Points, in no order, along strands that fork, close into loops and pass close to each other.
(in the rows, 128 means zero)
Points whose rows are less than 102 apart are linked; no others are. Some points are linked to none.
kisuz: [113 140 178  91 148 134 139 152 106 152 104 103 164 114 112  79 123 180
  90 154 126 160  51 120 152]
rizi: [ 89 103 151 130 143 173  84 152  92 193 156 196  75 144 108 164 113 127
 137 118 117  91 130 160 151]
Rosek: [132 106 119 108 145 181 133 154 106 107 110  86 117 143  87 107 107 111
 106 155  73 123 100 107 103]
gufu: [154 127 153  95 105  97 158 130  84 114  84  94 166 138  88  88 120 170
 100 128  93 159 101 124 144]
maz: [121 150 130 124 107 103 115 160 174  79 116 125 160  86 151 133 184 156
 193 105 111 163 137  88 123]
vol: [164 111  91 133 144  98 133  72 136  88  91 111 150 170 107  98 110  96
  83 158 133 149 160 130 139]
felop: [138 148  92 159 107 185 106 104 103 138 114 150  61 144 154 170 126  94
 121 121 119 139 180 150 152]
sozop: [191 126  90 137 141 171 137 111 160 130 115 105  70 145 110  87 124 123
 130 145 116 112 121 102 145]
gizif: [157 144 109 139 149  70 153 140 130  89 109  87 187 118  74 119 131 134
 145 141 141 108 117 138  92]
bodif: [139 121  72 157 149 116 130  73 160 104 115 112 117 176 130 115 114  78
 108 143 149 127 157 135 125]
vuziz: [168 150 136 160  99 198 110 110 156 145 128 116  58 121 165 143 118 140
 140  86 109 150 161 112 147]
mil: [ 96 130 126 110  92 179 143 142  81 125 133  86 105 160 128 126 115 134
 129 115  58 141 120 124 137]
det: [ 68 143 157 113  98 181 105 173  89 125 156  97 131 137 131 168 113 143
 134 103  58 157 123 118 122]
mabeb: [ 78 140 155 125 122 148 109 170 108 170  99  91 109 126  91 165 127 169
 129 117 141 159  80 137 103]
sodo: [ 90  98 134 102 110  77 125 139  99 102 130 148 175 125 158 169 149  79
 129 114 148 187 167 140 115]
seza: [ 99 136 140 140 136 106  79 176 133 102 124 137 164  94 128 159 158 159
 165 112 148 135 140 128 121]
feg: [113 138 171  65 176 135 123 169  98 127 121 126 185 127 127  84 108 158
  62 153 107 154  76 122 173]
kadeg: [119 127 128 166 136 197  99 169 152 114 121 138 116 108 139 167 135 113
 152 124 111 107 127 121  84]
Lesi: [108 108 131 129 168 153  92 145 149 137 108  89 149 120 110 105 138 141
 130 161 117 117  94 130 117]
burin: [ 97 133 130 141 114 153  87 130 160 114 133 163 169 109 205 153 164 113
 121 104 128 168 169 111 117]
gol: [ 86 155 180 149  95 220 113 163 107 159 200 185  99  98 162 195  80 182
 107 114 101  96  88 124 139]
teno: [105 103  91 125 164 134  93 139 118 142 143 144 160 143 147 158 140  60
 123 148 132 115 154 156 113]
zel: [ 77 141 164  93 161 163 123 169  92 220 134 118 104 126  82 165 101 154
  83 153 129 136  53 136 117]
bedi: [179 128 152 127 130  97 138 115 128 138  83  96  94 120  76  88 109 193
 105 135 164 146 105 122 137]
Bogo: [159 106 148 147 143  98 127 129 145 148  86 117 144  85  95 109 136 161
 146 144 167 108  90 142 119]
nop: [134 112  96  97 169 161 134 162 121  89 125 110 149 148 105 103 120  87
  94 168  89 111 123 106 102]
mosep: [144 115 138 142 116 194 112 141 123 149 157 152  48  92 127 153 106 130
 135 165 112  64 118 131  98]
lim: [ 94 149 154 136 112 185 102 174 102 169 118 130 100 120 123 170 122 165
 131 106 127 135  99 140 126]
mitak: [130 119 141 115 144 194 116 139 109 181 124 125  89 121  85 115  92 147
  76 185 113  94  74 118 113]
puvob: [ 94 132  86 139 149  51 120 113 143 103 162 160 196 116 154 153 152  81
 146 157 191 109 145 153 118]
Bano: [167 124 121 121 171  71 114 119 140 106 119 163 186 118  75  90 112 154
  85 165 178  75 129 133 130]
ledop: [137 116 121 146  85 165 111  93 150 148 123 133 133 140 190 141 145 127
 136  88 128 169 169 123 151]
vesup: [ 83 125  91 140 158 160 129 146 170  59 146 118 151 134 151 149 132  70
 175 140  92 114 127 101  90]
zurom: [ 76 149 174 133 151 171 147 140 113 181 155 106  90 158 117 141  65 167
  85 112 136 127  41 147 163]
kep: [126 117 177 103 128  79 122 129  95 138 151 101 173  85 121  99 119 197
 105 147 151 126 121 150 160]
Vesud: [117 119 171 119 101  96 130 141 123 131 102  87 149  86 111 119 147 192
 162 122 142 164  91 125 135]
Nitu: [159 106 111 107 114  61 183 108 139  78 122 115 156 116 149  95 159  96
 141 136 149 147 152 111 115]
Zev: [125 139 129 155 120 136  87 140 130 138 105 188 100 132 132 152 141 157
 145  84 161 110 162 144 133]
Zitu: [123 161 145 128 110 160  96 164 167 131 127 128 147  88 173 131 175 170
 171 100 113 157 127  99 132]
duzo: [131  89 151 143  85  94 130 121 112 102 119 136 153  90 123 149 136 166
 160 116 167 145 144 143 147]
ragid: [145 121 135 117 100 111 160 126 120 113  81  95 151 131 117 103 162 117
 166 102  58 146 119 116 113]
gupe: [111 129 169 141 104 155  98 141 148 142 122 116 144 113 168 129 143 174
 147  87 133 155 126 132 145]
Kebe: [103 126 107 150 151 165 104 155 159  99 126 114 150 119 147 144 154  98
 165 140 116 111 126 120 109]
farub: [173  97 135 113  91  69 169 114  98  83 120 100 160  96  77 108 134 156
 139 143 142 128 144 118 136]
lata: [141 155  75 164  71 154 102  87 156 145 117 187 108 139 177 167 159  76
 105 108 160 157 172 110 119]
bukar: [159 117 151 132 108  89 135 124 166 134  99  74 153  98  99 106 158 166
 180 127 113 162  89 101 111]
guzo: [191 145 118 146 116 126 124  93 132 163 111 137  60 137 137 109 144 153
 151 106 145 129 149 142 184]
reze: [ 90  95  96 144 132 166 134 133 137  70 130 131 126 163 132 167 116  61
 159 118  75 133 140 104  88]
sis: [114  86 108 114 190 167  94 146 118 148 178 179  86 146  89 129  96 101
 104 176 118  55 115 128 116]
bosob: [214 122  98 122 128  84 149  89 156 116 120 107 160 135 116  80 144 138
 144 137 141 127 133 111 141]
vige: [129 133 107 127  94 192 124 124 107 150 140  87  98 149 137 120 122 142
 121 126  90 122 134 132 150]
nak: [108 143 101 141 112  48 204 100 161  41 160 133 200  95 144 146 124  94
 193 135 171 123 130 103 115]
lik: [126 128  92 141  86  39 155  62 162  88 129  99 166 151 144 122 146  59
 133 130 131 164 160 113  79]
fegu: [166 138  94 126 168 169 104 101 109 139 120 161  77 161  84 108  98 111
  61 180 114  84 139 140 155]
piteb: [121 123  76 142 125 118 145 130 144  79 109 111 131 168 118 126 143 102
 161 114 122 130 140 117 111]
rer: [174 130 104 126 132  50 201  99 150  45 123 107 174 127  83  90 113 117
 154 130 136 114 126  97 111]
vumog: [138 135 131 108 126 124 135 146  90 131  76  89 131 148  72 106 133 160
 116 131 110 144  97 128 127]
lugav: [125 145  65 179 145 137 118  92 182 109 141 122 121 164 152 145 116  81
 140 123 152 103 162 135 106]
Bov: [105 146 164 148  71 232 118 166 111 130 144 134 106 103 145 190  98 168
 129 101  79 147 106 103 118]
Kilom: [150 127 121  92 182 101  91 150 120 116 117 149 165 148  82  92 122 149
  74 163 153  97 122 127 128]
raza: [ 94 129 163  91 104  97 163 131 111 100 139 100 157 134 179  96 140 153
 139  92 103 176 124 124 162]
ges: [102 123  76 128 113  38 156  92 131  79 159 123 207 125 127 144 141  78
 136 161 178 135 145 132 107]
rit: [191 117 108 129  70  48 180  64 146  85 142 111 116 113 140 140 136  96
 149 114 151 173 188 105 123]
Visan: [123 128 121 124  46  84 155 102 123  89 114 148 161 128 161 153 170  97
 146  87 115 188 167 108 111]
rava: [131 112 128 139 162 117 100 142 115 157 105 154 109 139  97 105 131 141
 113 137 156  83 124 160 133]
Kebup: [ 93 158 190 133 118 119 108 144 133 196 126 131 118 105 130 126 140 204
 134 109 153 124  89 151 134]
lifup: [124 109 109 128 124 184 144 160 126  89 130  93  90 126  96 141 118 106
 153 159  77 105 100 101  79]
vip: [185 139 106 141  96 100 144  81 115 144  99 107 121 126 161 134 139  93
 124 119 133 156 184 157 141]
piv: [105  89 109 139 103 191 132 149 120  74 143 119  99 136 119 164 115  92
 159 140  64 120 126  99  94]
nogaf: [185 129 143 124 132  80 136  89  85 136 110 131 116 115 121 104 101 147
  73 144 161 128 177 171 167]
Pev: [132 151 126 158 106 164 102 121 107 148 102 168  68 141 141 158 127 147
 131  87 137 131 165 157 166]
tige: [143 168 103 188 155 156 119 126 181 141 126 151 106 129 125 151 124 113
 164 112 146  59 127 139  93]
nom: [112 155 157 157 106 198 106 146 120 188 130 163  57 117 128 157 115 163
 127 107 118  96 114 142 134]
ligal: [128 142  98 161 102  65 175  93 172  74 147 162 191  98 162 161 139  94
 181 120 206 131 137 113 112]
Fitef: [153 158  92 137 153 120 125 128 172 157 141 155 133 121 145  87 173 119
 158 146 139  57 121 138 118]
gog: [101 111 131 149  99 204  90 121 152 122 144 157 125 123 192 153 135 122
 126 103 113 154 155 111 136]
Tari: [213 131 103 134 109  71 174  67 118  90  80 107 131 134 101 103 127 101
 130 134 112 158 166 128 148]
babif: [ 89 171 167 157  95 213 137 152 123 126 166 121 120 133 174 174  88 161
 121  70  99 147 108 119 150]
noba: [179 117  92 105 126  69 198 101 130  71 100 130 161 146 128  89 137  76
 107 148 155 142 146 113 118]
nufu: [ 67 127 179  86 169 111 124 178  93 152 138 105 136 132 102 131 101 181
 109 120 146 176  67 140 153]
rutin: [156  99 136 118  91  85 138  92 140 130 147 114 174  90 172 105 167 146
 164 132 145 157 145 122 161]
gok: [180 107 144 122 139  86 130 111 141  95  90 118 132 119  65  84 106 177
  90 147 170 132 122 119 133]
vuru: [189 156  95 175 127  96 130  98 195 118 133 119 152 129 150 139 144 125
 198  87 166 118 146 116 113]
Bife: [118  72 160  91 101  69 165 125  62  96 143 127 182 100 128 137 120 125
 124 136 137 161 155 141 154]
pap: [ 71 130 160 101 155 140  96 166  86 181 172 184 139 140 166 158 124 128
 121  97 132 129 132 169 175]
lon: [ 97  76 153 108 110  47 147 131  87  79 142 138 189  94 136 162 141  85
 147 133 124 173 162 136 126]
num: [119 140 159 141  83 221 114 155 135 158 151 111  69  86 139 166 108 170
 136 134 104 122  94 105  95]
kina: [109 133 154 112 193 141  92 172 121 197 137 160  93 131  64 125 116 133
  96 158 125  73  97 143  90]
kena: [161 144 105 178 107 101 110 104 193 104 136 159 186  94 162 162 164 135
 175  94 163 134 160 102 111]
rapu: [140 134 101 125 125 155 131  94  94 169 111 152  71 159 143 109 126 125
  95 135 131 111 149 162 187]
Luguf: [109 141 112 135 140  50 165 130 156  41 131 109 197 100 115 123 143 121
 191 138 135 119 115 112 115]
tuzel: [141 122 159  98 110  98 172 127  89 124  84  96 172 133 115  88 143 131
 126 115  59 149 123 131 125]
vut: [173 164 104 192 114 104 114  90 156 139 100 202 109 120 139 158 148 117
 159  97 167 101 180 152 131]
kabeb: [163  98 130 122 166 125 143 121 150 121 105 125 113 130 157  76 130 114
 106 132 156 124 149 133 124]
bok: [150 129 101 129 107 174 116  95 146 140 152 102  78 144 179 128 129  93
 106 125 112 140 178 123 121]
tugi: [133  96 165 114 101  85 139  90 107 139 161 112 176  78 154 106 128 166
 122 138 157 140 150 154 169]
dom: [ 96 110 183  80 157  81 141 165  76 108 138  97 152 148 105 115  91 168
 112 109 122 176 103 137 155]
detug: [200 113 109 108  91  46 186  85 157  94 150 105 158 114 141 102 160  97
 158 127 140 154 159  88 116]
pir: [128  96 142 146 105  88 131 129 156  77 134 149 164  71 133 138 155 165
 188 123 180 129 134 120 132]
Ropof: [177 154 133 136 150 132 126  90 100 130  84 100  64 142 109  98  97 148
  86 137 118 157 145 156 182]
nutud: [143 115 125 104 133 105 126 120 153 126 131 107 165 100 159  77 175 154
 159 150 130 141 111 123 164]
vubuz: [197 135  94 140 128  62 203  66 152  44 134 126 173 128  68 105  80 121
 129 151 164 111 131  94 136]
bobu: [ 99 104 108 121 157  88 102 127 132 123 140 138 178 125 163 140 159  70
 123 154 162 134 149 153 118]
golu: [179 118 173 102  96  77 177 123  99 106 101  91 160  97  78  92 108 181
 104 136 120 153 118 116 134]
Zem: [ 65 131 140 122 135 161  64 156 115 160 160 218 136 131 173 175 150 135
 120  93 127 123 158 134 154]
sar: [ 94 144 165 111 111 146 169 148 115 126 137  88 134 146 166 103 114 160
 136  83  99 161  92 132 161]
finu: [164 136  94 144  46  77 148  89 162  94 136 163 176 116 165 163 173 105
 162  90 156 186 170  83 108]
kelum: [108 124 164 134 149 179 124 130  88 203 151 190  61 150 130 134  91 115
  97 128 102  78 127 173 164]
fivi: [ 89 111 156 126 151 183  80 150 132 178 186 165  90 102 142 131 128 122
 121 171  93  57 127 140 115]
viben: [144 141  76 165 118 167 110  98 168 123 147 105  90 140 160 146 130  82
 131 130 120 111 175 125 105]
mav: [103 122  99 147 102 146 105 131 123  96 117 143 124 163 147 180 137  89
 135  95 129 159 178 124 114]
Nete: [ 88 104 159 108 145 186  93 158  88 197 185 139  72 116  77 190  68 142
 122 159 116 121  69 133 113]
Vuduk: [105 114  85 130  97 100 141 111 125  82 109 120 121 177 139 145 146  60
 133 107 121 164 167 121 102]
Mifi: [ 85 140 181 114 103 103 142 158 104 145  89  79 139 113  97 140 134 185
 140 113 124 180  78 124 118]
pes: [179 121  84 152 161  79 145  63 155  87 102 130 171 152  93 105  92 104
  93 165 168 109 147 138 134]
Lafam: [ 88 159 176 127 136 173 122 156 122 169 169 125 128 119 189 130 120 160
 116 102 117 117 104 151 161]
Pel: [101 106  88 118 109 119 147  94 112  85 114 114  96 197 126 121 132  61
 118 125  84 157 160 114 119]
Pimek: [163 149  89 139 103 107 137  94 142 138 116 114 131 137 174 134 157  60
 113 119 146 151 176 138 105]
rul: [133 145  83 144 188 129 114 121 147 129 118 151 142 162  65 100 106 128
 110 165 152  55  92 132 124]
godaf: [173 111 100 146 149  54 183  72 133  57 129 135 170 121  86 122  77  97
 110 161 184 109 150 128 128]
sepil: [108 150 131  92 143 130 126 171 111 143  93  81 133 127  61 120 148 155
 106 166 123 150  66 111  97]
Pul: [ 87 127 151  90  86 119 155 121 137 109 142 106 138 146 192 106 167 114
 140  89  70 182 147 103 138]
tuza: [100 113 112 126 101  99 102 131 103 114 127 155 139 155 159 179 143 101
 118  98 159 172 187 136 124]
rano: [136 152  79 124 178  74 154 101 175  98 155 147 197 115 152  79 138 109
 130 163 181  88 115 123 129]
suli: [ 85 138 182 136 163 149 115 141 100 198 149 134  84 167 115 142  70 163
  97 100 134 116  91 169 172]
saz: [133  93 108 143 127  71 150 107 146  73 144 139 159 104 105 125 132 144
 167 143 191 104 135 129 137]
laz: [130 114  78 113 130 157 118 105  90 140 132 133  89 179 132 119 123  87
  77 159 129 124 160 139 166]
Zur: [153 157  70 124 151  88 160 118 166 122 136 156 166 116 156  99 168 100
 161 142 178  87 122 127 118]
kalup: [115 159 193 131 108 115 114 147 135 159 140 122 150  89 173 129 142 203
 144  92 152 144 113 147 158]
pek: [196 127 101 118 120 152 134 106 135 147  97  94 120 149  99  66 133 156
 117 142 106 135 101 104 159]
Vebis: [158 132  96 117 166  57 133 102 165 110 155 161 179 121 121  78 140 138
 109 167 183  66 134 126 125]
mure: [193 157  83 174 144 115 138  96 180 122 109  98 121 146 116 113 125 117
 173 114 146 107 131 118 122]
tig: [107 112 125 139 177 132  95 143 130 170 132 184 116 143 117 129 147 100
 128 141 130  57 141 158 118]
gatel: [146  84 153 117  77  74 175 104  94  88 125 111 149 103 113 126 130 148
 148 123 131 152 161 136 145]
Pimi: [103 135 161  58 173 165 136 173  88 129 151 113 165 156 130  97  85 132
  60 144  85 147  89 115 157]
pozil: [136 163 158 156 130 129 114 139 149 210  94 159  78 112  99 120 154 158
 134 126 143  82 109 147 100]
fira: [ 90 139 151 140  87 185 138 133 109 117 134 120 121 157 180 156 105 140
 124  63 101 172 146 118 158]
dup: [ 93 104 127 101  96  19 166  94 123  64 134 129 178 124 124 128 155  70
 139 127  92 147 166 119  84]
rated: [110 128 138 125  42 104 161  84 123 114 110 137 129 157 179 143 147  97
 125  68  99 205 168 109 129]
Zife: [ 85 136 174 150 136 195 115 148  97 177 167 144  82 144 140 179  63 145
 106  97 114 120 104 163 159]
pelos: [172 138 111 144  98 115 117 116 144 147 108 108 105 130 126 116 152 162
 162 106 148 133 148 137 148]
zub: [153 136 157 120 144 185 137 138 125 169 135 104  71 123 155  85 104 151
  96 123 120 114 118 139 142]
gudo: [101 155 117 154 168  99  91 172 151 100 131 167 177 102 140 178 151 119
 162 112 162  95 145 147  98]
Bazil: [ 99 152 140  91 149 173 112 168 128 155 150 110 122  96 167  92 157 150
 120 161 104 112  98 124 160]
sanep: [141 111 128 123 139 135 128 123 163 133 130 133 103 122 186  98 154 122
 134 112 153 134 158 130 134]
Livop: [129 120 153  91 175 115 105 156  91 164 113 146 139 132  96  97 120 163
  76 141 145 113 112 147 149]
tes: [ 96 116 162 115 113 196 133 155 110 154 136  75  97  98 109 148 105 142
 122 169  78 133  58 108  91]
seti: [101 122 107 139  93 163 107 120 101 103 123 112  96 175 135 176 118  94
 127 105  81 165 184 130 130]
Pifot: [170 123 106 143 120 201 135 134 138 130 154 115  66 103 140 131 121 112
 142 157 106  82 128 114  98]
Kapo: [ 92 106 125 112 171 162  79 176 108 148 161 116  95 146  93 146 115 134
 117 143 121 112 113 138 118]
toman: [155 133 138 155  91 218 110 135 167 149 128 122  79 100 146 152 129 155
 165 109 103 134 112  90 115]
pediz: [148 125 134 113 158 187 104 128 101 168 118 156  92 144  86 103  89 133
  58 171 111  86 102 134 151]
mabur: [151 104 109 131 168  85 145 113 152 114 117 150 133 130 155  92 137  97
 106 142 188 107 155 142 118]
mul: [127 113 156 102 168 139 124 148  87 124 118 110  99 174 101 107  80 142
  75 118 124 157 124 136 161]
Dovi: [ 85 140 175  89 112 114 145 148 117 129  99  73 137 129 100 102 144 166
 139 114  66 166  78 104 113]
satos: [191 131  96 149  69  70 151  71 151 107 130 134 102 124 148 146 149 116
 157  99 173 177 190 118 145]
fod: [ 92 155 165 127 129 159 158 156  98 144 147  86 115 164 139 121  79 166
 100  90 121 141  75 148 165]
gafo: [139 126 112 141 106 128 142 120 157  94  98  94 141 145 114 118 157 119
 189 103  79 135 116 101 104]
sud: [130 130 129 145 180  88 114 167 131 117 115 144 154 109 100 150 131 123
 153 126 174  90 127 163  95]
migem: [106  89 134 134 139  95 110 143  99  96  98 108 161 147  91 156 128 113
 155 114 105 152 139 146 110]
sufe: [163 160  78 141  70  65 177  85 171  88 145 144 170 139 164 152 162  76
 184  91 156 162 144  85 102]
mozi: [ 77 105 132 114 150 183  61 184  99 153 190 141 103 127 114 188  98 134
 139 127 105 125 119 131 127]
zadi: [ 98 104 124 120 125 187  88 141 117 155 194 175  97 109 168 160 123  98
 121 158 107  70 152 135 112]
gavat: [174 131 125 108 147  62 174 115 165  43 103 125 208 123  77  79 112 133
 117 153 127 121 109  82 109]
fiko: [ 96 142 162 109 113 212 138 164 107 141 191 111 105 102 194 138 108 140
 117 129  94 114 110 130 143]
Zuna: [ 96 132 149 163 122 165  63 139 144 154 126 214 118 128 144 162 140 151
 120  81 134 107 167 131 128]
fid: [141 122 141 119 114  97 141 119  73 144 123 129 121 132 147 123 116 151
 102 109 159 138 159 167 169]
Mavet: [142 119 120 125  96  84 131 105 155 140 141 179 139  98 180 124 182 121
 144 120 194 128 157 132 141]
Tirog: [146 114  58 126 158 162 111 106 114 106 130 125  99 181  96 119 100  87
  77 173 116 101 146 127 134]
Zaz: [ 64  83 138  75 139  92 129 140  89  88 132 123 156 161 142 115 140  96
 133 114  77 177 138 116 136]
ziv: [174 137 149 102 142 135 128 126 142 184 113 126 136 115 132  53 144 180
 103 142 139 109  90 122 160]
bota: [132 138 115 176 157 172  98 148 144 132 117 141  79 125 118 156 119 109
 138 123 138  79 147 143  98]
mas: [100 160 173 130 123 162 101 151 155 214 122 148  87  99 132 124 165 180
 136 125 133 100  87 129 110]
gurun: [117  91 137  84  93  37 165  90  87  86 122 120 167 144 125 116 136  84
  93 131  96 164 170 126 105]
Binuk: [163 159 135 134 136 136 136  99 101 171  95 136  60 139 133  99 113 152
 106 118 136 124 141 165 192]
piva: [106 115 147 161 153 125  91 141 156 159  89 125 141 102 100 137 146 151
 149 142 153 110  89 143 105]
zuk: [ 95 116 129 120 117  38 157 108 140  51 124 117 197 101 120 125 161  96
 172 135  86 134 142 114 100]
meki: [ 72  99 158  75 162 113 125 167  82 110 132 106 152 152 113 116 121 131
 126 111  84 177 106 131 148]
Ninot: [100 113 154 121 129 108  99 171 102 110 113 123 172 110 131 162 141 138
 159 110 121 159 140 146 131]
kis: [117  97  86 152 185 162 111 131 134 124 138 158  84 163  89 137  89  91
 123 164 137  62 112 131 121]
voka: [169 173  71 162 168 131 151 106 151 101 112 101 132 160  96 108  99 105
 133 137 137  88 120 133 114]
Laroz: [ 66 126 178 104 130 153 137 165 109 130 114  81 132 119 114 119 128 133
 145 124  34 161  79 116 116]
Vub: [131 128 143 116 134 174 118 135 144 165 140 125  87 120 176 100 137 143
 117 111 128 108 144 140 131]
Giv: [129 127  81 137  78  29 191  62 152  81 159 112 194 122 125 137 134  58
 138 152 173 144 135 107  96]
tef: [170 138 137 143 131 138 141 131 135 133  73  79  60 134  92  99 123 158
 131 116 134 152 118 120 131]
vab: [ 93 107 160 122 142 197 115 151  68 176 179 125  86 137 110 183  45 136
 114 131 101 128  74 147 156]
sim: [145 143 102 148  93 158  94 131 129 142 115 100 109 146 129 136 151 153
 151 104 117 131 149 130 133]
Tomiv: [ 72  98 139  87 119 123 139 116 115 100 123 102 142 160 145  99 146 109
 133 114  50 156 135 113 128]
duko: [163 146  73 154 118  82 160  85 163 120 119 125 145 136 164 128 143  60
 128 132 182 131 159 136  97]
foge: [ 97 108 110 109 112 147 131 118  84 115 133 102  88 188 135 145 107  77
 102 120  84 170 170 133 136]
fena: [ 93 112 127 134 112 208  79 135 138 137 173 177 116 110 186 170 134 103
 121 131 112 111 154 120 117]
nonu: [222 149  82 144 145  59 163  68 175 140 139 145 115 133 140 104 135  97
 149 128 194 111 154 118 142]
zade: [139 142  98 158 171 109 134 144 143 111 107 112 148 134  98 126 123 119
 147 129 156  86 123 149  96]
zab: [ 95 116 169 119 160 168  91 160  87 218 180 180  61 138  81 170  75 133
 122 136 101  98  94 149 127]
Ren: [100 141 148 101 156 146 110 176 104 180 109 102 121 115  82 133 132 160
  99 157 133 136  74 132 113]
dupug: [151 135  93  80 184 139 109 167 123 100 126 135 166 153  98  93 128 112
  71 169 122 107 121 115 118]
bonof: [180 142  70 142 124 184 148 114 129 105 130  92  70 140 114 120 115  96
 132 159  90  98 138 117 123]
luki: [ 80 145 180 124 112 206 128 174 106 151 211 130  92  95 170 172  85 162
 117 132 102 109  79 127 135]
bolon: [156 133  80 131 149  69 186  95 150  91 115 136 162 143 151 105 123  58
 115 149 191 121 140 128 105]
napeb: [121 112  94 135 191 136 106 137 131 148 139 151 150 139 127 121 136  74
 114 161 136  73 132 156 108]
zume: [100 157 114 163 144 121  71 146 170 114 136 208 169 120 158 172 161 112
 129 103 159 104 173 126  94]
vil: [172 115 145 114 143  81 150 136 153  76  87 111 163 114  56  79 116 166
 108 149 148 135  98  93 108]
nava: [169 134 119 112 130 176 123 125 123 179 106 108 130 130 111  74 128 163
  96 157 111 110  79 119 149]
kida: [165 153 149 125 138 167 136 126 137 176 106  86  48 129 100  93 106 170
  95 130 134 135  94 118 134]
rede: [145 164 125 139 155 129 112 147 166 183 123 144 117 103 116 101 172 148
 152 139 137  62 112 140 103]
Bel: [143 132 133 176 129 162  94 121 172 174  98  98 110 117 104 131 133 146
 148 131 132 106 109 138 101]
Nusev: [126 136 127 109 156  44 161 132 152  36 121 102 205 101  72  90 129 144
 151 169 119 120  95  95 113]
Lom: [ 90  87 149 119 154 170  82 154 114 165 197 178  70 113 103 141  98 129
 121 179 102  53 105 128 110]
boka: [140 167  78 171 103 143 106  88 132 140 111 173  72 142 161 175 145  65
 106 121 157 140 187 150 135]
Lib: [ 80 120 171  99 153 177 126 181 102 137 120  92 128  96 113 140 117 122
 128 173  60 151  57 104 111]
Pozuv: [161 165  94 197 131 142 116 112 178 128 102 174 119 129 145 162 131 107
 156  92 159  89 160 143 106]
Getet: [ 52 163 189 113 140 132 128 187 104 155 143 105 138 120 137 157 113 185
 135 105 134 167  64 141 156]
sozep: [195 131 105 136  98  98 159  67 130 124  86  97 110 148 147 111 138  87
 136 115  92 175 165 124 146]
kol: [151 116 132 119 151 124 130 111  92 104  85  95 100 167  97 100  95 133
  83 129 103 168 152 134 159]
Zubeb: [ 89 104 145 131 103 105 119 130 100  88  94 125 152 159 107 158 130 124
 158  69  70 167 156 134 109]
mebi: [111 114 146  96 172 155 105 179  81 153 137 104  93 156  90 131  87 138
  94 124 118 142 118 138 129]
Mam: [119 141 177 100 137 134 144 127 137 191  88  99 142 113  98  97 120 193
  76 155 154 161  49 119 132]
fubur: [ 85 135 139 113  65 156 137 120 128 105 134 131 140 153 190 138 145 124
 130  72  73 192 156 100 135]
geven: [106 153 166 115 140 159 126 166 112 189 156 157  99 115 175 108 143 148
 107 113 125  89 134 152 139]
buda: [ 80 115 144  72 154 153 142 160  78 117 151 110 144 161 151 105 107 126
  99 122  91 154 106 122 166]
runop: [168 120 127 147 135 105 139 118 170 136  86  92 157 101  84  96 151 163
 164 146 153 129  68 113 115]
lekik: [ 71 124 145 120 124 194  73 171  99 133 169 134 124 134 140 191 112 138
 131 100  93 149 141 123 127]
nir: [106 121 156 115 141 113 113 141  79 167 138 160 138 137 155 135 127 137
 115 104 147 122 150 176 162]
Vodan: [ 91 135 164 129 149 161 106 151 126 217 135 160  61 117  76 142 127 140
 107 166 121  72  85 136  86]
roten: [125 113  96 147 197 151 105 142 134 137 110 146 117 158  57 133  97 108
 122 165 147  74  80 134 113]
fom: [191 123 111 140 117  67 151  90 163 141 140 165 115 101 161 110 159 113
 153 115 203 116 166 134 139]
mos: [141 110 113 146  86  74 145 104 162  92 153 180 158  80 164 160 156 102
 151 121 209 143 165 118 121]
nuki: [105 137 165 110 136 175 129 126 114 230 139 156  51 121  68 135  93 157
  66 191 112  82  68 123 105]
fevod: [103 130 172 144 103 198 113 151 116 184 160 193  35 105 126 161 105 150
 126 136 108  69 111 134 121]
zota: [138 142 135 109 134 146 119 150 141 163 123 107 144 101 157  76 169 165
 152 144 117 126  88 128 159]
mak: [215 128 120 117 107  71 169  77  98 114 110 111 109 111 110 100 122 143
 108 140 148 156 175 140 172]
Leguk: [146 152  72 129 105  81 175 106 170  90 130 119 178 145 154 121 168  74
 185 109 123 140 135 101  99]
Naso: [132 154 104 163 114 124  88 117 186 105 131 184 181 101 179 159 173 127
 128  93 161 151 180 104 100]

A tip is a point with one link. Name the tips that can be reached along the links from each point below, in the order of the rows.
Bano: maz, lik, vut
feg: vuziz, kelum, Getet, Mam, Leguk
burin: gizif, ledop, rul, Zubeb
pediz: kina

A fork is a point with three links, a tip a point with one. Leave the first point through the second and follow the links. Name the first fork or tip that comes.
dupug, nop: vut
boka, felop: bolon
zota, ziv: mabeb
lekik, det: Binuk

Name the points in between on the shortest way along the links from the first point to the second, in order.
teno, reze: napeb, tig, rava, Livop, Kilom, dupug, nop, Rosek, lifup, piv
pir, Dovi: duzo, gatel, farub, golu, gufu, vumog, sepil, Ren, mabeb, Mifi
Ropof, nuki: Binuk, rapu, laz, Tirog, fegu, pediz, mitak
fiko, Nitu: Lafam, geven, Vub, sanep, kabeb, mabur, bolon, noba
Laroz, zota: Dovi, Mifi, mabeb, lim, nom, fevod, mosep, Pifot, bonof, sozop, pek, nava, ziv
